The views of a scene show one set of named points, each view turned or mirrored, and shifted as a whole, with a little noise and some points left out.

Scene 1
View 1
kogon: 68,-143,128,-89,88,80,122,-36,85,-144,-10,84,-141,-16,101,-38,145,138,11,-61,63,83,11,96,-113,-97,346,-119,94,117,18,179,154,202
Duv: -77,-80,-429,-59,99,229,341,-235,-35,-112,-183,260,-146,-213,-234,-124,145,-80,31,48,-103,-147,-78,-176,196,-117,-152,-173,47,-84,30,146,-28,97
Suvit: 86,-135,52,40,158,149,213,-174,-81,-175,-190,145,-198,-203,-144,-14,102,-49,-83,-39,-49,24,15,-81,138,-136,204,-132,-30,-120,19,28,77,238
gur: -31,1,-126,-53,-30,-12,0,27,40,-127,-36,68,-108,-49,-109,-17,192,27,96,-27,37,168,-18,-16,56,-118,147,-44,-32,26,81,60,-50,135
gogo: 26,25,196,-129,173,-7,164,-17,98,-142,27,136,-18,3,102,-95,-2,102,194,-122,-35,-139,-2,-77,-49,-105,168,-165,153,-13,-17,39,109,148
Supaz: 4,4,128,-144,114,21,64,55,110,-116,100,138,-45,201,54,-29,99,230,10,-155,63,76,12,37,-203,-195,319,-121,112,264,-114,164,178,201
fila: 28,-44,143,-139,197,83,225,-68,98,-133,14,168,-46,19,108,-96,24,135,105,-113,-20,-142,1,-38,-97,-115,193,-192,175,62,-60,131,169,167
Bofib: -75,-37,-228,-159,-22,51,112,5,128,-91,33,113,-66,12,17,-94,194,113,154,-6,44,44,-54,37,-62,-83,87,-102,102,138,48,214,9,79
nege: 33,-164,-97,-43,106,181,260,-167,7,-141,-131,153,-174,-168,-49,-72,148,11,-9,10,-16,-32,-19,-22,51,-89,142,-145,59,-24,43,164,77,167
Bim: 2,-10,71,-115,127,44,129,-15,81,-130,24,151,-61,81,12,-49,80,140,44,-119,14,-6,0,-25,-93,-159,222,-143,100,130,-60,125,131,188
Roper: 31,-132,-31,-63,124,153,237,-134,19,-138,-90,164,-145,-96,-23,-67,122,54,-5,-28,-11,-34,-11,-23,5,-112,178,-155,77,26,-1,161,110,176
Bepor: 39,-27,157,-105,165,45,168,-41,73,-141,-3,141,-63,3,57,-67,37,107,88,-112,-19,-73,8,-46,-54,-124,215,-164,120,37,-36,86,133,185
tapi: -25,-91,-165,-115,3,81,154,-55,96,-115,-38,93,-114,-127,42,-101,184,46,163,27,28,1,-46,28,20,-37,96,-111,98,9,114,174,-3,89
bamon: 7,-23,8,-45,110,66,117,-50,4,-141,-54,144,-104,-7,-114,-24,109,59,-8,-90,-4,57,0,-62,20,-180,194,-112,14,52,-29,68,76,199
View 2
Roper: 179,-46,-11,-66,77,-67,-89,-101,-114,-70,213,-21,-67,-9,31,55,54,96,-36,71,36,-93,-223,57,-6,125,-6,-50,-66,39,-28,-53,54,-114
gur: 158,-24,81,85,40,-53,-57,-106,-60,-96,227,-55,110,-85,-202,-116,73,126,-97,189,-29,-75,-93,137,-43,80,62,-9,81,239,-53,-127,194,-4
fila: -9,-115,-171,-97,28,-96,-17,-176,-16,-67,110,10,-77,-33,-18,-76,38,161,28,116,119,-114,-213,31,91,169,-84,100,-93,12,40,32,-48,-108
tapi: 155,-75,62,-13,4,-10,-46,-131,-69,-76,254,8,28,37,-154,-88,-5,105,-122,130,-62,-29,-182,133,44,84,67,-63,-101,-9,21,-104,149,-1
Suvit: 293,31,12,-10,186,-102,-182,-60,-164,-107,386,-40,-127,-3,50,156,230,163,39,59,46,-180,-195,105,-84,135,33,20,23,123,-102,-116,154,-181
Duv: 219,55,200,-10,270,7,-159,-41,-318,-36,330,-34,-137,242,-44,16,-117,-103,-247,99,-45,-88,-123,211,-134,165,180,-100,-27,-131,-189,-50,125,-257
nege: 233,-21,41,-60,99,-50,-119,-86,-148,-75,279,-16,-78,32,27,84,59,80,-64,65,2,-88,-223,90,-17,117,35,-81,-81,7,-45,-81,98,-121
Supaz: -25,-136,-159,-53,-71,-123,39,-163,54,-52,-99,-43,83,-236,-10,-106,10,135,26,155,138,-66,-190,-65,73,120,-153,22,17,263,50,36,-96,-8
Bim: 25,-93,-105,-46,19,-100,-17,-144,-17,-61,52,-29,2,-112,-31,-79,30,132,-7,135,106,-100,-173,14,39,134,-73,44,-7,150,1,8,-22,-74
kogon: 153,-108,-102,-75,-70,-92,-28,-143,26,-87,114,-17,35,-170,17,18,115,193,41,86,51,-62,-260,-24,87,75,-93,-48,-82,160,86,-73,38,25
Bofib: 80,-94,57,-5,-26,-13,7,-137,-54,-51,101,-14,104,-28,-172,-161,-103,41,-170,169,-39,7,-149,94,41,84,39,-92,-52,61,20,-66,79,21
bamon: 128,-31,-17,8,97,-104,-70,-99,-92,-80,156,-54,-3,-89,-30,-18,82,109,-17,130,73,-126,-140,61,-43,130,-19,22,65,204,-72,-44,59,-110
View 3
Duv: -62,-74,31,125,-112,64,198,367,-176,-189,210,59,-251,212,90,109,73,-38,63,-166,-125,-27,-214,-297,-46,-282,50,-69,121,-272,-32,175,-99,-92
Bim: -72,67,69,-107,-41,71,-173,-18,-143,-24,-168,-24,-53,93,58,139,7,-128,47,69,-97,105,21,-167,-70,-95,-126,219,-33,23,-82,25,-41,-65
Bepor: -92,64,85,-54,45,65,-144,-2,-118,39,-210,-81,-122,60,24,150,45,-126,25,-3,-80,69,-10,-146,-47,-114,-87,216,20,34,-99,24,-1,-76
Supaz: -61,85,78,-191,-65,84,-298,-139,-162,-30,-219,21,48,96,78,148,-25,-162,69,199,-104,161,92,-146,-105,-33,-219,284,-114,86,-78,-7,-51,-51
Suvit: -162,86,95,127,-142,178,98,119,-126,-90,-27,-99,-212,89,-143,182,109,-179,-10,-204,-50,42,-56,-234,-70,-126,155,213,62,-64,-203,-35,-131,-104
kogon: -108,64,65,-54,-60,-4,-157,-103,-197,-28,-131,-44,-32,157,-82,158,99,-265,12,63,-84,86,-64,-150,-143,-92,-101,300,-135,101,-123,-38,-38,-84
tapi: -22,-5,-10,-37,-59,-118,46,99,-214,-85,-17,-48,-98,234,7,7,100,-128,-19,-34,-120,-1,-195,-176,-78,-275,-74,145,-76,-15,1,48,-9,-70
Bofib: 12,1,-18,-134,-102,-97,-35,72,-220,-127,-24,18,-10,243,102,-10,41,-101,25,81,-137,50,-133,-180,-84,-255,-164,135,-115,-16,43,70,-27,-40
gur: -4,114,-20,-117,-268,32,104,71,-177,-186,-66,-80,-26,193,-19,-73,24,-78,-43,-57,-103,83,-38,-201,-46,-244,12,230,-94,-8,-16,-48,-126,-36
Roper: -115,15,80,52,-52,63,-34,84,-171,-61,-14,-15,-148,142,-32,183,94,-184,37,-47,-91,43,-105,-212,-103,-137,-22,167,-2,-48,-124,44,-65,-91
bamon: -82,92,62,-50,-154,134,-26,56,-138,-104,-97,-39,-87,104,5,102,15,-110,20,-32,-81,96,21,-209,-59,-128,-6,211,-5,-30,-106,-6,-107,-65
fila: -86,27,86,-59,104,33,-200,2,-119,63,-203,-63,-125,61,60,182,43,-127,44,34,-96,64,-29,-137,-53,-102,-134,188,25,29,-88,63,34,-83
nege: -121,-5,65,92,-71,41,36,128,-187,-86,46,-14,-175,172,-60,169,122,-194,25,-98,-90,13,-160,-227,-106,-173,18,135,2,-74,-122,45,-67,-101
gogo: -61,56,68,-84,126,26,-144,16,-87,90,-276,-139,-152,30,57,109,32,-67,0,-30,-85,49,-8,-119,-6,-149,-95,200,57,40,-60,45,58,-69
View 4
Bofib: -207,-29,-285,21,-128,-179,-94,-67,44,-63,183,-163,46,-78,31,-7,132,73,-249,-7,84,10,-6,-223,65,-216,-185,57,47,-142,171,266,-103,-13
bamon: 2,21,-175,169,-4,-178,-61,-173,41,-98,113,-73,27,-43,36,-38,-2,-31,-183,-108,104,152,21,-36,-49,-122,-72,14,-78,-146,109,187,-89,53
Duv: -181,137,-493,366,76,7,-159,-143,117,120,-39,-195,-126,-225,-11,-33,87,315,-178,-132,-134,-6,26,-157,50,-87,85,234,-169,-194,2,187,1,-18
Bepor: -115,-14,-72,74,-108,-199,-101,-72,72,-113,127,-18,-62,-43,14,-64,48,-140,-145,-30,146,119,39,62,-101,-102,-77,18,-62,-54,19,285,-87,32
nege: -109,65,-252,122,-42,-135,-108,-80,16,14,-15,-100,-51,-101,-42,-86,101,74,-159,-75,-43,223,28,-106,-78,-166,15,47,-136,-152,72,206,-62,105
Roper: -108,37,-231,117,-66,-141,-114,-82,25,-18,8,-74,-45,-73,-27,-66,59,11,-165,-61,9,199,41,-58,-81,-167,1,49,-116,-120,50,236,-64,96
Suvit: 26,119,-157,239,72,-138,-63,-169,15,-9,-25,-64,-86,-87,-21,-120,55,47,-110,-158,-48,295,21,-5,-149,-56,75,3,-219,-189,60,110,-61,122
Bim: -75,-49,-141,60,-123,-203,-92,-100,45,-128,142,-36,25,-12,29,-15,-6,-132,-196,-33,182,107,34,10,-42,-178,-114,26,-12,-64,68,292,-92,40
fila: -169,-34,-90,50,-161,-188,-135,-33,86,-105,118,-8,-76,-46,6,-51,45,-158,-154,3,151,90,52,79,-89,-127,-68,48,-50,-16,-17,344,-73,20
gogo: -179,-5,-15,82,-127,-200,-105,-51,121,-132,188,-11,-115,-69,30,-72,104,-147,-131,-11,162,34,24,101,-105,-27,-99,28,-52,-37,-10,305,-81,-32
kogon: -86,-36,-90,-54,-157,-248,-76,-46,-33,-101,88,-36,40,10,-15,-77,75,-134,-186,-7,108,278,32,-72,-109,-229,-106,-67,-33,-95,131,268,-115,135

Which points are out of place in each view (at most two, in the order of its rows)? Write - if all are in place.
view 1: fila
view 2: Suvit
view 3: Duv, gur
view 4: nege

Scene 2
View 1
sak: -70,58,79,29,39,-87,-45,-17,45,-68,-124,55,65,-17,102,144,66,76,102,-67,183,9,4,-103,-30,-53,-138,104,114,-3,-51,125,-58,-92
rudu: -109,90,130,123,79,-13,25,73,125,79,-19,13,-56,-56,133,60,165,127,73,-150,46,16,6,67,48,-60,-34,-22,164,-18,18,100,-185,-100
Fadiz: -82,-90,2,87,3,-59,-150,-17,163,-177,-57,30,-17,-157,247,8,-23,9,44,-124,-39,-81,102,3,95,-114,-101,42,-30,-59,46,71,-206,-30
Ziruv: -91,132,119,35,76,-43,28,132,71,168,-228,70,94,120,183,164,132,101,172,-101,200,77,-67,-15,108,-17,-82,-53,174,-106,-31,326,-73,-220
Non: -137,158,170,182,73,11,75,39,231,125,51,25,-165,-152,192,11,135,233,39,-104,16,85,-88,131,-68,25,91,-48,247,55,-138,70,-259,-143
mitod: -149,-60,110,132,56,22,-107,197,94,72,-102,-43,35,5,220,44,129,-34,65,-254,-153,-55,187,114,249,-164,-94,-85,-5,-150,287,159,-214,-22
besal: -69,1,40,111,40,-55,-45,-75,201,-143,48,44,-119,-220,184,-5,33,117,26,-91,18,-41,12,32,-21,-48,-39,66,91,23,-82,-3,-230,-54
kugat: 32,-25,7,50,93,-71,-72,-15,70,-144,-2,46,-43,-94,73,27,153,21,76,-147,111,-131,73,9,167,-177,-185,41,53,-82,103,38,-170,-47
bibiv: -78,138,175,52,123,-67,34,9,-37,16,-9,13,34,16,-70,186,217,110,86,-115,204,5,12,-87,-97,-81,-138,116,213,50,18,-1,-20,-49
gif: -181,103,132,45,7,-58,-29,73,69,79,-247,39,163,61,211,197,-17,98,134,-47,146,124,-32,-109,-79,30,-59,70,140,-17,-106,271,-19,-164
Piz: -161,71,102,57,4,-54,-44,56,106,43,-201,53,107,7,227,159,-15,94,114,-60,104,95,-23,-76,-45,12,-53,54,113,-20,-96,236,-60,-147
ronud: -135,163,231,68,132,-22,58,168,-70,213,-121,-21,92,156,-18,219,284,88,126,-183,151,56,35,-16,23,-84,-123,-2,227,-28,139,141,-19,-95
Tad: -271,43,219,143,16,-13,-60,68,33,17,-50,-69,80,-57,120,153,36,70,6,-135,-105,64,144,-36,-179,-43,-35,130,113,85,85,-5,-82,39
pivur: -5,296,201,59,186,-56,192,35,-5,199,11,66,-59,72,-102,174,363,240,149,-97,381,82,-175,-7,-47,-13,-77,3,383,36,-117,95,-56,-204
rus: -5,93,17,94,64,-49,21,-35,249,-29,-6,106,-152,-168,237,-12,88,179,97,-59,156,14,-135,69,61,-6,-5,-37,167,-37,-191,149,-252,-186
Sumom: -130,80,115,-5,17,-126,-53,-64,-29,-105,-173,37,170,22,45,244,4,75,99,-14,247,54,1,-246,-207,-13,-159,232,134,74,-119,97,79,-62
Seku: -227,103,200,118,35,-48,-6,13,67,14,-47,-26,52,-60,95,160,56,135,28,-79,25,93,38,-71,-228,5,-20,136,172,109,-58,13,-64,-32
View 2
Tad: -175,8,53,187,-140,-179,-311,-27,200,-116,95,-68,-65,238,26,26,-140,-70,69,53,9,-47,-5,43,45,209,-140,-114,56,43,25,116,-139,-2
Sumom: -31,161,-138,44,-198,-241,-296,-146,23,7,209,-300,-25,126,24,150,-192,-56,80,280,87,-33,166,-89,-98,321,-100,-25,-25,80,-173,17,-35,129
rudu: -197,118,-24,229,-11,-45,-94,-120,159,-109,88,7,-62,51,57,-23,-179,-113,-90,-85,-5,2,-20,25,-39,183,135,41,29,141,12,55,14,-75
Ziruv: -262,24,-36,41,28,7,-46,-192,117,20,218,-157,71,94,113,142,-229,-138,4,-22,-104,40,126,-7,-55,242,264,99,-10,102,-136,-96,103,-57
gif: -180,47,-10,-37,-76,-121,-198,-186,85,15,213,-213,59,140,9,195,-185,-150,100,74,-81,-15,128,-17,-70,217,118,1,11,48,-128,-28,41,13
bibiv: -145,129,-169,289,-68,-117,-151,-65,133,-71,148,-145,-89,122,151,12,-250,-30,-61,192,99,17,83,-32,5,354,-41,53,9,131,-128,42,-15,-7
mitod: -307,-133,153,193,-63,6,-150,-45,253,-104,17,82,-55,138,139,-85,-66,-13,-73,-388,-51,29,3,48,-48,170,104,-24,2,141,81,-140,-181,-11
Fadiz: -74,126,63,131,-188,-137,-250,-154,89,-110,12,17,-99,-15,-23,-62,-32,-57,-68,-257,54,-25,-2,-40,-187,122,35,-43,-32,162,90,-42,-158,108
besal: -29,262,-16,210,-123,-169,-207,-167,76,-151,34,34,-126,-34,-82,-53,-116,-134,-86,-84,64,-46,-71,-15,-125,105,37,-25,16,158,97,141,-40,24
sak: -104,144,-89,115,-118,-136,-196,-151,67,-32,145,-163,-39,46,48,66,-167,-67,-21,45,38,-3,105,-60,-111,260,47,36,-25,133,-94,-30,-21,68
pivur: -201,217,-281,315,112,-18,38,-139,128,-51,227,-157,-30,68,175,65,-379,-136,-111,324,27,30,76,1,76,359,170,182,35,139,-193,129,223,-172
rus: -76,309,-72,152,-22,-81,-80,-265,39,-102,96,4,-63,-97,-84,10,-193,-213,-109,-68,-20,-27,-58,-9,-133,97,248,71,16,157,39,132,129,-54
Seku: -118,121,-27,162,-104,-190,-266,-97,139,-90,136,-116,-48,177,-15,71,-194,-125,58,176,15,-57,15,23,21,214,-88,-69,55,59,-23,171,-30,-17
Non: -169,232,-22,234,42,-89,-100,-174,157,-157,101,49,-56,48,-79,14,-232,-241,-47,33,-60,-60,-121,81,33,81,153,8,92,92,79,288,128,-171
ronud: -319,-53,-90,245,25,0,-70,-27,211,-34,184,-135,-7,217,245,54,-265,-39,-34,91,-14,49,123,27,82,357,76,82,20,92,-151,-56,7,-91
kugat: -97,148,-82,295,-128,-81,-154,-94,101,-113,33,-7,-143,-28,124,-115,-115,15,-172,-154,123,22,33,-53,-147,257,39,61,-42,215,4,-73,-109,79
View 3
ronud: -183,32,-112,-37,139,-134,83,2,174,-289,94,22,-50,147,-215,-280,-175,76,-89,130,-51,57,213,-3,-40,-47,141,-58,197,258,122,71,39,-76
Non: -283,-31,-7,132,25,-93,106,-64,240,-338,83,145,21,166,-184,-90,-89,23,-83,-185,-59,126,-17,-53,8,103,-36,170,-248,132,-124,131,29,165
bibiv: -254,-7,-70,19,-45,-180,108,-170,197,-165,235,26,-132,202,-99,-262,-140,56,-145,141,-36,109,73,61,-49,12,59,-8,122,191,121,138,59,-30
rus: -213,-159,-100,206,-38,46,52,-242,263,-223,145,53,64,90,-184,-166,21,47,-172,-190,-70,109,78,-47,-48,156,29,104,-209,71,-74,257,44,217
mitod: -4,-130,-107,349,313,47,-63,94,10,-242,-104,98,-155,130,-279,-205,75,125,-210,120,-178,31,266,29,-3,41,143,148,-38,188,-74,162,50,-198
Seku: -196,-53,-37,27,-134,-195,76,-106,76,-238,72,139,-205,173,-51,-237,-116,-57,-87,86,-104,162,-63,3,-25,26,-8,105,-22,103,-14,86,-10,24
Sumom: -123,-142,-141,-69,-300,-143,39,-283,68,-117,176,15,-206,88,12,-394,-77,-74,-130,195,-115,160,-9,6,-96,2,83,-39,174,66,125,153,-15,54
sak: -126,-145,-139,84,-119,-52,17,-221,121,-154,136,30,-117,97,-95,-313,-28,15,-167,94,-113,119,89,7,-72,48,94,11,58,89,64,200,18,44
rudu: -181,-74,-71,201,108,-32,45,-74,186,-244,92,76,-43,149,-214,-183,-30,90,-161,-25,-78,83,139,4,-27,80,61,98,-77,163,-35,174,55,22
Fadiz: -42,-231,-104,374,5,41,-54,-171,28,-85,34,91,-206,135,-130,-227,136,48,-261,80,-178,110,99,46,-36,124,67,175,-133,60,-80,258,49,-38
Ziruv: -87,-108,-196,-21,43,34,23,-85,186,-331,33,-9,74,-11,-236,-323,-69,45,-76,-33,-98,54,236,-106,-75,13,184,-63,99,152,56,144,-12,105
besal: -190,-159,-36,309,-64,-34,40,-212,139,-124,139,110,-148,184,-96,-157,52,31,-217,-20,-106,138,-12,42,-24,138,-22,189,-207,61,-94,234,55,70
kugat: -162,-143,-93,341,88,-7,17,-207,156,-44,197,22,-164,203,-171,-225,62,141,-294,129,-90,82,168,106,-41,99,80,83,-11,149,44,264,102,-93
gif: -54,-148,-181,-70,-144,-40,-1,-132,63,-293,-3,49,-62,-10,-113,-356,-61,-71,-56,38,-150,117,91,-102,-75,5,127,-15,80,75,18,117,-51,122
pivur: -375,66,-85,-139,-25,-142,192,-190,416,-303,314,-32,139,135,-194,-232,-250,72,-54,-102,58,90,131,-36,-63,19,76,-114,106,227,148,132,54,178
Tad: -131,-52,-29,98,-35,-194,36,-3,-16,-225,-13,164,-281,206,-68,-224,-81,-45,-120,178,-150,143,-34,33,-6,16,4,153,-18,126,-40,71,-3,-96
Piz: -77,-146,-145,8,-90,-40,10,-116,82,-276,10,60,-72,38,-131,-312,-43,-38,-85,22,-141,109,87,-71,-58,31,104,30,22,81,-6,133,-33,92
View 4
sak: 20,67,170,-119,65,82,-11,35,-119,109,94,-15,-25,46,-112,174,138,-90,-12,170,-69,267,-55,120,-33,183,-21,61,-102,-38,66,-31,52,-143
pivur: 95,21,236,-141,-28,31,16,85,-499,323,-39,79,-212,245,-133,174,26,-81,33,196,-255,241,-1,126,202,199,-298,-55,-76,-102,-94,-19,184,12
Seku: 54,146,184,-49,46,17,78,-70,-113,159,-60,49,-15,-26,-77,70,198,-94,122,237,-156,188,166,63,-21,151,-48,-83,-149,-174,163,67,42,-168
mitod: 108,-174,168,-149,70,28,193,-168,8,-296,-139,-31,-21,-64,-71,-132,-77,100,-34,-68,171,271,23,-34,92,63,93,-33,-197,-78,45,91,59,-94
rudu: 100,19,183,-121,57,6,165,-27,-177,-44,-24,-44,-54,-9,-92,-44,7,-28,-11,105,-27,246,58,10,132,124,-138,-52,-137,-58,-19,4,83,-37
bibiv: 87,-27,210,-94,43,31,21,11,-281,189,-62,85,-96,144,-87,217,158,-24,5,207,-54,239,71,60,0,152,-77,-69,-118,-130,57,-55,73,-134
kugat: 119,-72,170,-109,134,4,119,40,-146,-122,30,-65,-19,20,-70,105,106,28,-137,139,189,292,41,-44,-14,121,-58,-49,-134,-5,7,-173,-6,-108
Piz: -12,135,165,-130,31,107,20,-44,-28,65,72,-20,-19,-43,-118,16,71,-118,91,108,-167,246,-66,148,32,186,1,88,-127,-55,91,119,93,-129
Fadiz: 79,69,142,-93,146,21,157,-21,63,-210,86,-124,80,-151,-60,-32,126,-33,-75,127,140,264,55,-33,-47,112,5,-10,-154,12,80,-65,-40,-147
Ziruv: 1,3,188,-195,-20,120,0,-35,-151,59,26,-2,-113,76,-141,14,-72,-59,54,2,-174,286,-178,169,159,176,-48,129,-114,-33,-20,133,172,-42
rus: 81,228,163,-125,72,19,177,95,-158,-28,176,-149,-21,-90,-111,-92,34,-139,-27,192,-123,248,7,39,159,178,-290,-9,-109,59,-73,-57,76,4
besal: 110,188,152,-60,137,-20,203,44,-73,-73,96,-121,43,-133,-67,-29,150,-90,-42,237,16,229,146,-38,27,138,-166,-97,-134,-15,43,-105,-16,-97
View 5
sak: -30,-22,-76,144,-4,101,-74,-251,-36,-21,-214,-18,-76,67,-32,140,92,-55,51,-68,-162,-206,-5,10,118,1,-15,-105,-54,-5,-88,-68,54,69
Piz: 20,29,-71,194,10,24,-55,-208,102,-112,-173,34,-61,150,3,112,59,-11,9,-44,-280,-268,-44,-3,92,-4,85,-133,-121,-4,-156,-1,41,0
Tad: -93,57,-189,212,23,44,11,-132,72,187,-38,55,-93,157,-150,255,-39,-93,13,-43,-186,-96,-54,-141,137,-153,-1,-142,-37,117,-251,7,-113,48
Non: 181,115,-60,141,-121,-131,-57,-12,143,64,-77,30,-121,65,-87,98,67,-85,55,-30,-186,-236,-279,58,186,0,171,-127,135,11,-95,221,-130,254
Fadiz: -69,-27,-129,130,-145,93,-60,-243,-71,23,-167,255,-294,140,-192,247,58,38,188,-126,-229,-154,-11,-60,192,70,-120,-218,-25,64,-164,143,105,109
rudu: 101,6,-94,178,-65,-44,-13,-109,-12,47,-123,118,-133,101,-7,61,70,-121,172,-99,-132,-175,-161,20,180,25,1,-154,48,74,-82,99,-18,153
ronud: 80,-19,-124,256,138,-19,58,-106,-34,65,-110,-22,71,126,196,-60,43,-263,131,-107,-51,-133,-101,-19,122,-82,-11,-102,-51,136,-86,-144,-64,10
pivur: 218,1,-13,151,69,-54,-55,-90,-18,47,-196,-249,130,-49,188,-90,152,-272,52,-31,17,-228,-215,151,137,-37,144,-17,99,-18,80,-129,-112,204
Seku: -44,72,-128,171,9,53,-53,-145,104,124,-94,-68,-39,82,-123,227,17,-81,-56,2,-180,-165,-74,-55,122,-121,81,-94,-13,34,-183,-16,-105,100
bibiv: 3,-21,-107,146,61,87,-38,-188,-74,148,-172,-120,10,9,9,109,84,-197,58,-59,-23,-123,-63,11,142,-86,-24,-60,27,48,-50,-142,-63,119
mitod: 22,-33,-199,273,-31,-30,107,-109,-74,52,-50,396,-231,283,23,45,-13,-115,321,-206,-178,-88,-81,-116,184,36,-164,-260,-65,228,-202,145,53,-5
Ziruv: 135,-13,-47,241,62,-45,3,-157,40,-178,-188,51,4,156,189,-78,96,-120,109,-95,-216,-281,-113,53,102,44,69,-131,-114,34,-71,-31,61,-20
gif: 15,35,-64,221,66,30,-47,-215,114,-140,-182,-7,2,146,48,94,55,-41,-37,-24,-285,-272,-26,-7,69,-25,102,-109,-165,-10,-167,-62,31,-51
Sumom: -127,-13,-81,132,84,181,-111,-322,1,1,-254,-183,16,32,-59,224,77,-49,-100,5,-176,-212,85,-18,76,-81,23,-48,-127,-51,-120,-219,33,11
rus: 158,32,-3,85,-175,-46,-126,-145,38,-72,-210,59,-187,31,-80,93,144,5,118,-70,-208,-291,-180,121,180,122,101,-137,81,-66,-14,199,43,251
besal: 5,27,-85,77,-176,45,-110,-179,-9,88,-154,101,-252,41,-226,251,82,13,103,-69,-189,-188,-114,8,201,39,-10,-163,89,-4,-102,170,11,241

Which points are out of place in each view (at most two, in the order of its rows)? Write - if all are in place.
view 1: rudu, kugat
view 2: Sumom
view 3: pivur, Piz
view 4: sak
view 5: -
